Each row is a point on a landscape with many valleys, with its height.
From any point a ball rolls to the lowest of the 2 points nearest to it. It stops when none of these is lower. Distance is the straight distance between rows; heights are no part of it.
(945): [134 112 141  80 142 134 126 127 153  85 156 123 166 110 110 160  90 108
  97 128 156 147 159 113 152]  height 68.7
(803): [143 105 136 131 158 146  85 163 137  88 149  85 144 156 136 128 123 110
  82 119  63 172  82 133 141]  height 53.2
(1580): [120 142 167 154 123  98 116 168 120 126 136 106 105 130 127 128 119 127
 102 102 155 158 118 162 159]  height 55.3
(944): [134 138 141 185 118 137 168 127  75 139 107 146 118 135 132 138 102 158
 140 116 150 100 137 105 138]  height 21.0
(1342): [138 115 129 139 174  94  61 186 115 111 104 116 137  99  92 133 122 121
  93 154 123 116 103 128 124]  height 49.3
(1756): [144 118  93 115 101 125 102 102 141 158 103 130 110 132 103 109 101 127
 104  97 106 112  88  87 110]  height 63.3
(266): [ 90 118 124 172 120 183 104 139 110 154 141 116 132 162 122 114  89 109
 124 116 101  92 169 112  97]  height 51.8
(165): [146 161 153 121 129 148 159  95 148 141 143 138  84 109 145  85 141 165
 154  94 131 117 114 107 106]  height 53.1
(1904): [139 169  93 109 171 114 128 169 219  98  92 127 138 166 144  90 120 116
 105 124 138 130  88 144 125]  height 29.9
(1451): [ 70  59 194 186 136  58 169  95  63 163 150 122 106 153 104 139 147 132
 163 114 140 133 165 143  96]  height 60.2
(2018): [105  88 184 158  96 100 131 111  70 181 135 112 167 148  98  94  77 108
 135 111  67 116 135 115  97]  height 56.4
(571): [143 115 163  85 113 109 130  91 223 123 145  99 151  97 122 110 133 151
 135 124 136 130 100  70 105]  height 10.6
(1413): [133  97  86  92 120 157 138 113 184 114 126  95 119 130 150 124 119 126
 105 111 139 131  99 101  88]  height 29.2
(920): [106 158 134  96 118 122  71 135 110 122 136 164  95  86 135 163 143 139
 132 113 114 161 127 111 145]  height 74.6
(36): [134 224 101  66 131 116 159  96 177 127 153 153 136 130 154 175 143 149
 139 117 155 152 120 112 141]  height 46.4
(1638): [137 129 100 146 141 153 106 183 107  77 134 122 146 111 134  78 146 155
 119 159 113 152  92 153 119]  height 43.1
(507): [148 167  94 112 125  98 115 152 166 124  90 135 120  82 184 124 151 117
 135 140 125 129  59 117 114]  height 38.9
(287): [ 82 116 178 141  80 125  86 143 141 146 137 128 129  93 112 156 122 108
 164 102 102 147 146 108 120]  height 78.1
(63): [129  73 146 197  82 115 148  48  91 182  91 167 117 157 151 146 119 142
 163 113 147  94 157 106 121]  height 62.4
(1581): [132 154 122 137 160 160 131 152  84 148 138 168  91 104 155 130 146 131
 112 138 119 112 196 120 143]  height 63.0
(2173): [ 98 158 101 163 109 123 150 163  96 104 133 119 101 145 135 125 115 164
 120 113 167 154 131 158 153]  height 52.8
(1267): [162 212  69  89 166 116 142 134 220 114 121 134 160 169 151 105 114  85
 130 165 136 135  87 152  88]  height 24.6
(1213): [149 166 137 191 153 144 158 163  93 132 110 131 112 155 163 144  93 128
 114 122 134 116 115 147 148]  height 16.7
(2147): [170 167  45  80 163 124 151 105 203 113 120 123 126 155 126 123 111  85
 130 165 180 121 108 151  93]  height 19.3
(1817): [104  96 145 164 114  86 146 127  23 183 107 124 123 130 147 107  97 132
  79 111 102 115 134 126 113]  height 86.4
(261): [149 121 113 132  81 136 179  89 106 143 127 165  81  96 154 169 145 140
 156 136 150 137 132 113 142]  height 21.5
(1702): [128  92 165  82 139 132 129 126 168 101 154 117 175 118  97 113 122 119
  96 136 100 132 123 111 155]  height 71.6
(1524): [150 102 115  91 142 151 165  73 200 114 116 128 137  98 116  94 151 109
 149 128 114 102 114 102 103]  height 68.3
(1186): [141 145 112  88 129 118 122 123 177 133  98  94 106 138 115 100 141 134
 100 141 158 106 114 155 140]  height 30.7
(1563): [130 174  57  52 131 149 114 104 142 114 115 127 131 114 128 118 137 118
 139 151 152 131 137 141 107]  height 46.0
(1202): [ 71  76 221 153 170  65 106 179 121 134 140 106 162 132 130  97 147 127
 105 146  99 128 124 138 128]  height 45.0
(409): [127 160  75 124 146 154 146 181 106  88 135 140  91 145 129 112  94 143
 107 152 163 168 148 159 151]  height 49.7
(748): [134  73 130  89 146 117 148 102 169 103 143 156 131  95  89 106 152 115
 132 129 113 116 143 104 127]  height 70.6
(717): [ 76 126 149 106 137 107  93 125 172 100 116 142 106 123  73 140 143 107
 172 117 131 115 134 112 124]  height 67.5
(1449): [110 118  80  95 126 144 155 120 153 110 151 107 131 113 137 162 127 137
 116  78 117 176 122 118 124]  height 38.6
(604): [117 135 115  43 121 128 133 127 208 116 144  96 135 126 105 131 130 147
 113 121 108 124  86 103  99]  height 20.0
(1941): [154 170  58 103 166 193 148 139 160  88 190  80 103 150 176 124 108 140
 102 145 144 153 108 144  97]  height 27.0
(503): [146 147 120 145 187 125 115 165  92 102  95 134 113 159 146 148 119 119
  96 132 132  91 107 158 151]  height 11.8
(2161): [155 119  53  93 134 174 120  88 114 112 108 122 138 138 112 120 144 112
 120 163 138 107 140 144 149]  height 50.4
(2054): [ 76  93 156 125 141  99 103 183 172 131 120  85 157 127  82 139  95 120
  98  91 124 158 111 100 155]  height 70.1
(1711): [168 133  89  82 133 112 104 131 163 110 154 123 153 136  89 151 153 125
 101 144 126 166 112 137 145]  height 67.9
(1569): [143 123 163 165 133 138 139 115  87 152 159 133  91 109 142  92 123 191
 159  95 121 109 131 105  93]  height 55.1
(30): [ 87 108 159 157  80 156 120 123  58 134 101 160 126 122 174  95  80 145
 148 141 137  91 145 122 113]  height 65.9
(209): [130  83 149 139 120  96 110 123 151 165 146 130 140  88  80 120 153 162
 120 100 114 163 117  58 107]  height 62.3
(1789): [144 172  96  80 114 138 192  98 177 131 116 141  88 147 117 123 133 115
 135 106 168 141  97 149 131]  height 17.9
(2094): [132 117 137 112 117 117 145  78 130 169 103 144  98  89  93 119 115 140
 174 117 138 119 181 104 154]  height 45.3
(328): [121 111 138 130 137 126 159 104 116  96 118 115 149 142 154 162 128 154
 130 100 139  80 103 100 134]  height 31.3
(1300): [155 182  90 118 142 197 157 112 150  96 150 115 106 172 183 123 127 127
 109 134 186 146 115 158 114]  height 19.1
(1735): [153 156 121 131 122 166 168 106 139 115 106 117 129 121 155  96 111 149
 130 107 156 114 121 131 124]  height 49.8
(479): [129 170  60  69 124 124 145  85 146 110 139 130 110 124 136 161 170 111
 160 156 153 112  87 115  94]  height 41.7
(1864): [130 154  72 148 172 172 134 142 119 130  78 148 118 151 182 130 160 128
 103 100 132 132 124 140 137]  height 28.6
(1036): [112 143 104 115 139 196 132 137 137 137 142  70 130 139 124 128 137 113
 129 108  75 152 150 152 138]  height 41.1
(661): [127 119 124 101  95  89 137  83 187 143 128 151 104 110 132 121 189 183
 188 131 152 135 137  85 110]  height 38.5
(854): [141 147  66  75 116 141 157  93 146 126 156 142 110  85 169 149 127 126
 136 118 133 180 106  84 119]  height 32.9
(1499): [101  96 136 166  91 102 159 109  70 194  84 150  85 157 169 155 108 129
  98 123 139  91 154 121 153]  height 33.2
(2046): [ 87 124 167 198 111  75 139 162  48 184 146 140 172 136 134 110 137 105
 147 172  75 126 165 151  85]  height 59.8
(1038): [138 188 123 105 126 116 115 142 194 110 110 132 136 122 148 107 143 135
 137 110 118 151  79 121 109]  height 35.3
(1858): [178 153  98 148 130 180 108 142 137 152 132 102 109 110 158 134 148 106
 120 154 119 119 132 142 122]  height 55.0
(1985): [140 148 114 100 117  97  93 166 172  91 145 104 137 108 114 131 114 161
 107 136 171 141  98  93 109]  height 25.1
(199): [111 167 116  93 122 110 132 154 181  99 138 133 141  77  77 137 157 123
 168 141 145 182  83 109 126]  height 36.7
(1611): [106  80 111 100 134 117 124 132 165 101  87 122 144 155 100 102 109  88
  86 131  95 130  88 134 149]  height 43.2
(250): [113 114 128 165 116 150 118 151  66 155 122  68 139 190 143 108  66 115
  98 123  84 130 101 161 153]  height 57.5
(1018): [108 174 120 139 124 187 154 154 159 146 160 101 111 160 134 139 121 134
 127  94 121 128 151 134 133]  height 35.4
(78): [107  87 185 208  70  69 153  52  70 199 123 156 101 150 133 135 127 166
 192 112 148 138 152 124 108]  height 60.3
(1033): [164 157 118 103 180 148  89 153 168  87 148 118 133 172 136 118  98 131
  80 115 108 185  93 157 140]  height 56.5
(1556): [178 125 118 179 148 121 143 180 134 137 120 126 155 139 160  91 149 135
  93 131 117 135 118 137 134]  height 50.2
(46): [119 180  81  73 152 163 115 103 186 112 147  88 154 118 113 124 156 136
 160 142 137 120 125 100  96]  height 51.5
(2131): [ 58  67 171 156 109 109 143 119  30 160 164 117 116 112 110 146 135 124
 161 135 120 156 162 144 115]  height 61.9
(706): [177 153 108 146 134 156 113  98 123 172 114 104 115  75 121 143 142 111
 161 129 120 106 133 107 106]  height 57.8
(891): [124 168  48 114 130 167 140 161 127  73 124 132 135 116 134 105 119 140
 127 166 137 158 107 147 133]  height 46.3
(1273): [180 141 109 135 110 183 158  72 111 141 139 139 140 136 184 192 143 135
 115 145 149 110 155 103 154]  height 75.2
(1528): [168 190  66  81 187 148 172 117 173 128 103 125 117 133 182  94 159 146
 121 147 174 101 127 126  96]  height 66.3
(442): [164 182 111  48 177 103 158 108 172 101 152 122 126  81 175 165 143 127
 147 160 158 111 131 105 113]  height 37.2
(692): [ 98  73 195 174 109  95 141  70  71 167 131 119 111 146  97 127 129 158
 166  74 125 138 134 143 105]  height 58.6
(816): [146 134 131 113 104 159 126  64 133 143 150 126 129 122 143 167 131 132
 138 116 121 119 164  97 137]  height 77.6
(2151): [ 69 129 177 194 107 114 149  99  44 191 118 125 126 155 135 135 100 144
 159 123 118  93 164 144 117]  height 23.2
(850): [ 63  80 156 145 106  90 138 157  71 129 165 114 121 132  97 146 121 138
 121 127 127 165 159 131 162]  height 63.5
(2196): [ 90  72 170 119  99  96 134 147 129 164 119  84 142 100  84 103  92 110
 122 136  94 124 129  98 143]  height 45.8
(833): [162 130  86  72 148 121 166 115 188 116 139  73 151 105 151  82 182 156
 135 161 128 103  92 121 113]  height 62.0
(1359): [119  95 115 183 142 105 137 183 110 130 114 139 148 164 167 101 107 139
  71  93 132 125 126 134 117]  height 52.9
(1944): [ 76  84 186 111 119 119  80 129 145 109 105 156 151 128  54 104 147 107
 145 147 117 111 134 132 129]  height 65.3
(1835): [ 80  53 145 128 144 124  85 144 118 114 109 101 129 171  93 110 109  90
  82 121  88 137  87 156 105]  height 47.0
(1003): [156 171  73  43 176 108 184  91 183 126 113 106 126 100 155  96 174 122
 138 161 149 115  97 132  88]  height 64.0
(1021): [152 169 105 123 181 194 107 152  92 102 167 119 142 167 114 138 111 144
 106 116  96 148 132 156 145]  height 67.7
(925): [148 187 157  90 125 144 113 116 147 139 156 132  93  96 108 132 134 147
 179 137 128 111 166 119 115]  height 37.1
(1603): [146 137 148  96 117 112 129 124 186 123 138 128 143 102 146 143 118 156
 115 108 172 130 142  73 129]  height 15.2
(1113): [134 106 134 122 149 149 158  81 179 121  93 174 123 132 140  95 134 104
 144  91 132 104 139 111  99]  height 65.6
(52): [136 129 101  89 156 118 124 118 128 123 110 127  86 117  85 167 167 112
 116  98 128 143 124 145 140]  height 62.2
(1830): [138 157 123 108  99 127 128 100 178  95 109 132 116  76 148 139 144 116
 178 161 159 129 105 133 109]  height 19.9
(2060): [144  99  97 117 119 173 127 148  93 103 106  85  95 131 166 111  70 111
 106 142 124 146  98 177 143]  height 61.7
(1625): [158 162  95  94 148 160 157 101 173  90 114 115 110 175 139 124 107 107
 132 132 148 141 102 176 123]  height 11.0
(2025): [128 133 139 132 101  98 141 114 154 147 142 176 107 104 148 132 174 173
 171 141 120 107 179  93 143]  height 42.3
(1215): [143 141 148 138 145  94 143 149 139 124 130 167 129 106 145 136 197 145
 141 121 113 126 146 113 142]  height 44.9
(685): [137 158 158 131 114 149  78 143 110 154 144  84 141 171 123 147 112 154
 114  95 110 127 139 149 167]  height 81.9
(248): [183 148 172 102 116 103 115 118 146 107 143 143 119 114 105 152 143 127
 131 130 126 116  82 134 142]  height 33.9
(665): [107  98 114 151 103 169 134 157  79 121 103 132 110 125 176  86  80 129
 122 127 142 128 112 153 130]  height 63.9
(1309): [152 115 178 115 108  71 123 127 142 113 112 157 107  75  85 152 118 136
 166 136 121 112  69 100 124]  height 31.2
(853): [148 101 112 112 150 113 116  97 133 102 103 102 138  93  96 174 169 128
 145 129 118 109  88  84 131]  height 56.6
(1142): [117 132 161  99  86 154  97 110 117 126 116 156 113 105 160 102  91 143
 151 123 142 108 151 102 115]  height 68.0
(1377): [147  98 165 149  58 105 165  88 116 153 120 131 121 109 136 136 133 139
 162 132 131 139 144 129 175]  height 25.8
(554): [131  98 100 114 112 109 121 136 181 132  97 139 115 168 116  93 147  98
  94 124 153 109 129 176 129]  height 35.1
(1510): [130 141 140 141 104 159 170  97 120 171 113 113  98 151 134 148 121 117
 139 139 131  85 155 150 175]  height 31.9
(2176): [123 107 162 144 121  77 124 137  78 106 121 154 108 122  78 153 119 136
 148 137 123 100 111 117 134]  height 28.4
(167): [158 154  91  76 140 119 104 138 154  92 137  86 105 113 122 172 119 114
 109 174 146 103 108 121 137]  height 26.4
(304): [137  91  68 131 154 135  94 174 142 101 106 102 159 145 162  88 103 109
  72 139 101 177 117 153 154]  height 80.2
(429): [138 129 126 106 144 157 129 141 132  78 134  95 161 100 144  88 104 148
 117 137 160 117 134 135 151]  height 44.8
(1386): [149 131 189 136  91 104  92 151 126 111 156 169 143 141 122 138 139 133
 113 134 100 120 125 123 141]  height 36.4
(576): [104  80 150 153 123 116 122 168 101 122 133  97 163 156 135  91 145 118
 117 163  93 127 116 154 154]  height 40.6
(755): [ 98 127 179 176 118 133 141 129  65 148 149 119 126 145 133 109 128 169
 154  83 121 135 113 141 100]  height 56.7
(1751): [173 171 109  90 137 104 126 125 159  95 149 104 133  80 123 168 145 150
 159 184 146  86 103  92 116]  height 31.8
(606): [ 92 111 160 185 151 132  90 138 113 122 104 133 161 151 133 121 148 132
 123  95 149 104 179 156 124]  height 43.7
(1062): [100 127 170 168 147  85 136 132  95 173  93 177  88 125 127 101 140 136
 143  98 143 118 177 144 133]  height 59.6
(437): [146 120 131 154 139 152 128 165 108 129 110  68 124 132 134  99  86 120
 106 131  89 136 100 172 154]  height 59.5
(1716): [144 143 102 133 103 195 144 110 109 152 145 157 105 163 194 149 133 146
  99 158 155 102 130  85 128]  height 73.4
(1918): [150 142 102  75 146 131 138  45 141 102 141 146 110 114 112 151 173 146
 169 129 165 135  95 105  75]  height 37.8
(1522): [119 130 113 155  96 130 126 155 108 119 107  92 147 124 112 158 116 129
 147 143 100 118 101 118 163]  height 53.3
(1090): [101 139 133 154  73 137  85 144 130 113 129 138 138 100 150 108 152 147
 172 137 164 156 147 135 124]  height 20.2
(1087): [134 135 118  75 123 144 111  84 137 126 129 137 123  90  66 135 127 152
 167 119 154 118 169 109 130]  height 41.5
(667): [139 140 113 159 110 142 121 185 102  99 136 184 124 116 137  76 144 137
 138 168 127 115 103 119 119]  height 40.7
(430): [157 153  73  74 151 120 149  70 174 102 117 151 154 140 148 141 195 115
 154 166 189 108 118 142 112]  height 45.4
(1231): [137 162  94 132 129 172 172 168 135 122 171 161  79 154 139 148 103 110
 115 143 126 164 165 152 158]  height 53.0
(1347): [142 144  91 114  91 157 149 108 129 105 134 156 103 110 189 158 139 135
 132 131 169 145 100 122 126]  height 26.7
(138): [131  99 120 114 171 104 123 133 127  98 112 104 127 136  85 183 145 125
  94 119 107 123  95 109 153]  height 59.2
(1636): [125  96 154 167 123 103 142 160 121 153 149  98 124 116 104 140  96 120
 112 130 107 104 121 104 112]  height 48.4
(1497): [143 160 123 123 170 181 102 140  79 123 138 160 135 131 145 160 126 106
 112 132 111 127 158 146 155]  height 65.4
(73): [101 106 154 113 151 124  88 158 194 126 123  91 188 105  62 149 149 116
 121 114 123 181 102  88 146]  height 67.2
(474): [134  59 118 123 123 101 108 142 160  91 111 138 139 130  97 118 150  84
 103 143 138 135 104 167 115]  height 39.1
(1703): [139 148 142 121  87 148  97 118 124 151 159 122 157 135 137 177  99 126
 106 106 124 144 153 110 153]  height 79.9
(1517): [100 137 123 150 151 147 145  94 100 163  99 154  78  97 107 165 126 122
 164 100 139 106 192 107 147]  height 48.8
(1559): [140  78 192 174 143  77 134 157  68 145 142  93 155  89 121 117 159 112
 105 131 121 165 123 166 126]  height 88.7
(1272): [159 157 136 151 112 135 110 153 127  99 164 195 147 148 135 117 143 155
 124 132 129 133 125 137 131]  height 38.7
(1967): [148 117  89  99 114 140 136  82 106  98 116 121 137 131 124 143 146 135
 141 139 114 125  80 128 146]  height 53.4
(2085): [108 163 126 144 122 152 108 129 155  86 123 139 117 114 157 111 148 114
 152 144 181 104 142 144 117]  height 10.8
(1293): [148 123  84  85 111 108 127  74 156 149  96 135  95  87 110 136 128 151
 137 117 147  90 101  75  99]  height 66.0
(1834): [ 98 101 179 159 125  67 110 133  74 182 139 150 120  95  88 105 144 148
 165 135 101 127 176 113 123]  height 62.1
(1654): [ 96 127 160 195 109 110 176 119  24 171  96 173 120 157 184 155  80 132
 118 152 160 103 149 137 133]  height 30.2
(1784): [116 119  78  97 138 168 148 131 200 125 119 107 107 133 159 106 121  91
 105 115 121 117 160 124 120]  height 39.2
(159): [150  99 125 128 130 123 135  98 142  99  86 142 156 138  85 152 109 103
 123 117 176 106 147 148 144]  height 52.7
(830): [114  95 205 174 130 112 110 129  88 115 126 162 155 163 131 136  89  78
 119 132 138  97 158 149 106]  height 51.7
(1628): [144  87 183 129 159 124 145 110 147 117 126 158 107 151 151 112 114 100
 101  77 130 104 152 132 110]  height 62.5
(895): [ 87 133 216 171 106  98 127  90  75 174 119 133  98 123 129 115 112 158
 205 114 116  94 181 122 152]  height 19.8
(1514): [166 127  91 129 148 146  59 165 125 114 134 126 115 110 120 119 138 107
  99 158 112 111 108 127  94]  height 52.0
(754): [139 119  97 148 153 148 140 132 118 143  87 139 125 142  98 132 105  95
 115 114 141 116 142 134 148]  height 51.6
(2115): [151 196 124  84 147  94 145 127 184  97 123 134 158 100 140 137 134 137
 138 160 182 135 138 160 157]  height 37.0
(143): [101 117 178 162 118  93 157 102 105 144 121 167  90 122 133 144 108 174
 194 123 126  78 175  80 145]  height 23.3
(1257): [150 120 102 100 160 120 163 117 142 137 114  91 133  96 117 116 181 159
 123 134 133 106 108 100 150]  height 59.4
(838): [136 166 104 115 101 114 129 117 173 150 103 139 108 143 132 147 157 138
 132 141 157 101 152 135 163]  height 25.2
(664): [124 102 152 180 123 143 104 136  82 116 109 143 148 180 143 134 101 104
 115 132 126 115 122 184 143]  height 53.8
(459): [156 159  61 123 185 135 104 145 134 102  90 126 142 163 152 146 119 133
  93 135 149 121 126 138 141]  height 19.7
(1212): [128 118  80  95 166 159 147 121 159 130 105 127 133 143  88  97 119  92
 103  96 118 135 161 132 140]  height 47.2
(80): [114 137 103 138 110 133 109 157 175 102 123  95 157 152 106 146 124 103
 140 153  93 123  79 140 150]  height 55.9
(259): [164 169  65  70 159 128 117 114 162 130 155 119 110 141  95 166 166 124
  90 109 140 153 138 136 111]  height 65.2
(535): [142 104 160 167  72 116 165  81 135 178 130 116 117 142 114 131 121 114
 141 137 125  87 133 143 141]  height 28.9
(567): [107 153 119 158 155 167 109 141 128 139  96 124 165 164 175 140 153 125
 110 100 123 127 168 146 154]  height 36.5
(1158): [114  67 143 121 147 142  73 156  94 110 155 101 125 161 121 155 124  97
  88 119  90 166 108 165 131]  height 50.1
(1542): [134  73 149 137 136 138 143 130  40 148 110 140 143 138 139  97  84 104
  85 129 103 119 150 153 129]  height 85.5
(763): [139  66 169 134 113  89  89 110 117 162 115 143 166 119  75 100 148 126
  80  93 108 158 115  96 122]  height 59.9
(1900): [165 153  86  85 192 139  85 145 178  83 155  82 179 133 104 139 160 126
 106 171 107 181 102 149 156]  height 70.4
(839): [119  76 138 157 137 129 106 171  95  88 138  83 134 140 126 126 129 121
 121 180  84  95  78 149 119]  height 38.4
(1673): [129 132 100  91 192 140 101 157 174  74 126  64 148 125 102 145 100 102
 124 167 109 201  97 156 171]  height 73.3
(319): [ 90  79 147 178 152  57 131 145  35 200 121 103 152 134 151  92 135 122
  82 119  92 136 120 141  76]  height 87.2
(569): [116 114 160 167 129 129 154  88 111 132 112 115 112 118 129 164 109 171
 155  96 166  67 144  86 144]  height 25.7
(1259): [152 154 137  90  88 123 161  90 161 123 146 156 104 140 114 119 123 147
 135  97 172 145 139 134 145]  height 23.1
(1187): [156 139  93 105 105 106 122  76 150 121 143 154 113 112 124 138 192 171
 147  95 187 143 102 107  95]  height 33.0
(1185): [109  65 149 128 121  98 108 163  93 137 103  97 159 125  73  83 136 119
  95 160 112 133 126 134 144]  height 43.0
(1620): [ 81 102 177 212 112  63 139 122  36 194 132 151 132 102 118 121 147 126
 189 159  94 128 187 131 105]  height 60.7
(268): [146 192 140 113  78 140 122 126 189 126 169 130 123 150 128 150 113 142
 143 108 164 141 138 130 122]  height 28.7
(1110): [ 88  88 156 128 114 128 134 150 114  90 162 117 150 118 105 161 102 114
 132 130 125 154 142 114 145]  height 65.5
(659): [149 138 141 162  96 130 126 109 130 117 110 152 100  62 136 120 116 110
 182 132 159 125 122 138  92]  height 26.0
(451): [113 103 169 163 112 128 105 118 137 111 103 139 144 134 116 126 112 113
 136 102 163  84 146 125 109]  height 48.2
(1165): [111 110 190 156 146  68  73 191 129 104 105 138 146 130 103 101 145 125
 110 147 131 135 108 139 140]  height 46.9
(360): [162 179 100 155 175 134 159 158 146 108 129 150 149 115 149 120 172 141
 129 115 116 147 117 124 122]  height 47.7
(97): [144 172 122 149 108 174 154 121 134 183 128 139  88 144 133 135 145 141
 128 113 151 125 157 141 141]  height 30.4
(605): [138 200  47  79 173 173 124 125 156 135 117 131 119 157 178 102 157 162
  97 129 160 143 142 134 111]  height 69.2
(1710): [133 173 185 123 100 144 128 131 153 113 178 102 127 133 105 118 128 149
 149 118 125 127 142 133 141]  height 33.4
(731): [113 119 195 149 132  62 127 145 112 130 108 142 112  89 113 106 138 123
 137  91 142 157 152 156 143]  height 57.6
(679): [111 132  86 100 150 157 118 129 169 109 117 101 150 112  77 124 141 120
 142 156 110 118 104 123 134]  height 56.1
(857): [148 177 120  72 152  94  96 153 198  98 141 114 151  84 116 138 138 130
 137 166 182 160  94 135 120]  height 31.6
(7): [124  77 106 140  94 138 131 116  65 143 113 141 131 117 119 108 133 112
 129 134 105 129 143 148 136]  height 84.4
(1017): [106 128 110 152 124 197 101 136 125 154 130  97 135 150 153 131  91  82
 126 126 107 132 158 157 133]  height 47.1
(1847): [148 128 117 146 100 186 181 139 116 119 170 146 129 130 125 133 114 118
 126 146 109 168 151 162 142]  height 55.2
(1574): [113 139 124 100 101 130  97 136 115 141 115 190 100 133 169 146 118 114
 100 130 109 136 148 125 152]  height 72.6
(331): [ 99 111 151 207  92  98 119 168  62 201 158 118 166 155 138 136 125 102
 119 127  82 148 153 155 127]  height 58.5
(1441): [147 203  99  61 146 118 138 119 175  95 145 136 155 167 131 146 130 155
 108 136 170 121 114 131 137]  height 42.1
(609): [129  95  90 116 105 140  96 131 111 117 112 141 152 143 154  95 119 103
  92 120 117 160 126 138 147]  height 82.6
(1493): [148 186 101  89 151 126 187 126 187 106 152 154 106 125 146 150 141 119
 155 154 134 121 149 118 124]  height 42.2
(179): [153 206  71 116 138 195 144 129 130 142 126 156 126 162 195 122 146 162
 117 160 150 113 132 111 117]  height 71.7
(907): [105 123 171 139  99 101  86 120 120 161 139 174  99 112 137 172 149 121
 164 106  91 156 140 123 152]  height 76.4
(1091): [163 148 117 108 136 192 145 144 147  93 199  97 136 125 158 143  95 151
 110 144 124 133 147 117 115]  height 34.7
(698): [139 144 137 171 150 136 146 159  82 163 104 198 124 125 148 102 142 126
 120 112 133 125 175 138 121]  height 61.2
(202): [135 162  75 144 114 133  97 113 132 184 120 131 123 115  90 151 130 107
 131 105 100 109 128  97 123]  height 60.6
(1436): [ 95 111 136  80  88 133  77 120 132 119 130 175 145 136 134 116 115 122
 135 120 111 126 154 105 132]  height 70.5
(2083): [106 108 122 110 144 113 139 131 171 137 143 108 163  98  68 148 161 148
 134  95 115 172 131  81 125]  height 64.4
(31): [130 133 125 134 109 124 141 164 146 142 132 124 112 108 130 113 113 136
 136 128  97 105 125 102 133]  height 50.6
(1371): [107 120  50 100 176 141 124 151 155  79 111  91 138 135 143 117 123 101
 114 131 116 188 124 163 164]  height 76.9
(281): [118 102 182 134 122 102  96 122 136 157 117 177 143 116  86 100 139 104
 152 129 103 112 179 120 116]  height 63.6
(2103): [145  88 167 175 181  94 120 173  66 165 133  95 151 122 129  84 138 124
  79 112  91 144 127 158 103]  height 88.0
(777): [ 65 118 180 169 126  80 132 123  33 151 120 150 110 132 105 156  97 147
 168 133 121 100 129 119 122]  height 25.9
(1772): [ 97  86 155 160 147 134  96 124  38 134 111 109 141 200 146 126  74 104
 104 128  80 124 105 181 124]  height 55.8
(1885): [125 114 158 188  87 123 125 128 142 132 149 122 107 101 121 138 117 101
 181 148 117 131  94 130  96]  height 30.1
(1573): [ 96 103 171 187 123  62 183 108   4 173 108 174 120 139 142 164  80 150
 149 120 133  99 137 111 131]  height 28.1
(1346): [124 120 143 181  97 158 142 166  74 149 183 150 152 160 128 129 131 112
 110 132  89 173 155 156 132]  height 57.0
(776): [116 144 137 186  74 124  95 123  98 135 147 137 100 114 122 138 137 168
 163 112 166 127 133 127 111]  height 26.3
(682): [105  82 154 143 107 119 128 130 108  89 142  98 145 143 133 132 142 156
 125 144 110  89  86 101 115]  height 35.7
(1092): [103  96 191 157 128  86 140 177 121 149 142 110 181 151 125 112 102  93
 106 153  92 121 150 156 145]  height 42.9
(643): [157 123 152 120 170 147 137 149 175 105 141 121 123 148 128 111 111 110
  82 104 122 131 129 156 125]  height 59.7
(2001): [120 133 133 136 102 141 129 140 158 104 161 144 123  89  74 149 123 112
 178 134 129 159 105 116 109]  height 33.8
(702): [ 75 102 162 155 104 153 129 105  77 188 134 137 125 176 139  97  90 108
 135 102  60  93 144 112  84]  height 54.7
(472): [106  47 200 139 104  71 107  95  73 166 138 132 167 137  64 100 111 115
 114 119  90 154 130 110 106]  height 58.0
(629): [135 117 104  99 124 161 125 139 106  95 156 116 127 109 156 141 105 160
 102 142 134 128 129 111 141]  height 39.9

Where does a ball stop that starts at each point below?
(437): (503)
(698): (895)
(73): (97)
(281): (895)

Call two points neighbours if one is among the 2 nearest of the other. Go from one point of each pair to the other, from neighbour to neighbour, staying as low as possible. Name the highest point that can't be avoided.
(1625) / (838): (507)
(261) / (838): (1510)
(503) / (895): (569)
(571) / (2085): (199)
